A landscape with many peaks, sampled at points; each row gives a point and its height.
A climber steps from a point to the highest of its 4 nearest points, and stops where none of them is higher. Distance is the straight distance between rows; heights are no part of it.
J_625 height 48.1: [142 121 100 138 163 129 124 127 141 145 147 163]
J_579 height 52.9: [132 131  85 142 176 122 124 117 138 150 139 156]
J_689 height 46.7: [134 126 127 118 152 149 121 135 141 140 132 147]
J_911 height 31.0: [157 111 132 123 119 138 135 123 157 119 157 177]
J_51 height 60.5: [129 145  29 173 160  91 129 120 135 154 138 142]
J_177 height 58.3: [126 119 177 129  94 121 119 147  98 124 113  83]
J_398 height 54.6: [105 155 120 119 178 147 126 128 122 142 107 107]
J_354 height 5.0: [ 82 185 103 134 195 141 131  99 127 145 100  88]
J_861 height 58.2: [106 155  92 133 192 132 122 105 132 154 118 130]
J_789 height 5.6: [131 115 172 111  74 136 129 144 133  94 120 113]
J_383 height 19.8: [171 105 133  98  68 125 157  98 162  82 161 208]
J_36 height 45.4: [123 127 155 112 115 147 123 147 119 119 116 101]
J_619 height 65.9: [138 134  32 165 143  99 133 139 134 147 150 154]
J_518 height 61.0: [117 116 179 140 111 108 119 131  75 147 108  70]
J_639 height 24.0: [154 112 148 109 116 150 131 129 157 114 145 163]
J_76 height 58.9: [132 146   4 173 139 100 131 142 141 144 139 138]
J_371 height 31.1: [ 93 167 100 130 195 138 125 106 131 149 106 109]
J_350 height 4.0: [129 107 177 105  53 135 131 138 131  83 114 124]
J_980 height 69.6: [121 109 191 141  94 101 114 128  84 136 111  76]
J_196 height 53.1: [120 133 156 118 123 144 119 150 109 128 113  90]
J_562 height 53.7: [116 129 162 129 122 125 123 146  83 139 108  69]
J_24 height 11.3: [141 112 168 101  71 150 136 130 148  84 121 142]
J_337 height 55.7: [144 126  39 165 125 103 131 148 139 142 167 163]
J_156 height 30.4: [133 123 149 112 123 155 123 144 141 121 127 131]
J_851 height 40.4: [120 133 139 112 144 152 118 143 130 130 118 119]
J_839 height 15.9: [ 82 178 113 129 189 140 133 109 114 143  99  77]
J_924 height 54.7: [101 151 137 117 156 142 125 142 105 138 102  85]
J_293 height 40.6: [126 103 188 122  61 112 123 138 106 104 114  96]
J_750 height 55.6: [134 136  61 160 166 100 127 125 136 153 147 159]
J_400 height 16.4: [151 110 161  96  76 152 140 120 161  89 134 165]
J_795 height 25.7: [122 104 187 116  51 109 128 131 111  93 113 107]
J_31 height 15.2: [147 113 162 103  84 155 135 124 157  95 130 160]
J_616 height 43.8: [155 110 102 134 144 123 128 132 147 137 165 174]
J_999 height 23.4: [ 82 173 124 129 177 137 139 122 103 142  94  69]
J_207 height 20.1: [ 92 172  91 138 202 133 124  96 135 152 105 113]
J_502 height 57.8: [124  97 195 134  63  96 115 127 101 110 113  95]
J_353 height 65.2: [124 155  52 162 183 100 124 100 137 155 129 143]
J_672 height 35.9: [161 109 109 136 123 123 133 129 154 129 173 181]
J_302 height 25.5: [165 104 129 118 100 129 143 114 163 105 166 191]
J_990 height 52.3: [124 138  96 135 180 132 123 119 135 150 127 145]
J_832 height 27.5: [166 107 109 129 100 119 142 126 157 119 182 193]
J_626 height 12.5: [141 113 157 105  96 156 128 134 148 106 129 146]
J_346 height 60.2: [104 149 128 115 163 151 124 141 116 142 107  98]
J_636 height 61.6: [118 122 166 123 109 129 122 150  98 128 113  79]
J_319 height 23.3: [168 104 126 116  88 124 151 113 164 102 170 199]
J_424 height 50.6: [149 121  75 151 151 111 125 132 141 151 159 168]
J_339 height 42.2: [ 92 165 122 122 177 143 127 127 109 144 101  85]
J_920 height 42.4: [128 129 135 115 148 154 120 138 134 132 128 129]
J_486 height 3.8: [136 115 169 101  78 145 130 137 143  95 120 129]
J_423 height 45.3: [107 130 161 137 133 116 127 136  72 145 103  60]
J_610 height 30.2: [129 120 162 114 100 146 125 150 125 114 121 107]
J_372 height 59.7: [144 125  46 162 136 102 133 138 137 144 162 163]
J_718 height 30.3: [ 93 159 139 132 163 129 136 130  85 141  97  57]
J_83 height 52.4: [125 133 109 124 174 144 123 125 137 145 126 141]
J_883 height 19.0: [155 108 154 104  97 149 139 118 164 101 146 174]
J_394 height 60.3: [121  89 211 138  68  82 104 108  88 128 108  98]
J_254 height 64.8: [123  99 198 140  81  94 113 124  88 131 109  90]
J_583 height 58.4: [117 149  73 147 187 113 122 106 136 155 131 149]
J_644 height 17.4: [158 106 152  96  76 145 146 111 162  86 140 189]
J_595 height 10.5: [ 76 181 120 137 185 127 140 112  93 138  93  55]
J_284 height 40.0: [148 117 120 123 145 138 123 131 149 136 150 165]
J_32 height 47.9: [127 111 181 126  73 115 119 144 103 113 115  86]
J_769 height 59.4: [153 119  74 150 136 111 133 139 141 141 168 175]

Where does a climber stop that starts at each point below?
J_32 | J_980
J_371 | J_353
J_920 | J_353
J_610 | J_636
J_350 | J_980
J_595 | J_346
J_718 | J_346
J_293 | J_980
J_990 | J_353
J_625 | J_353
J_999 | J_346
J_839 | J_346
J_769 | J_619
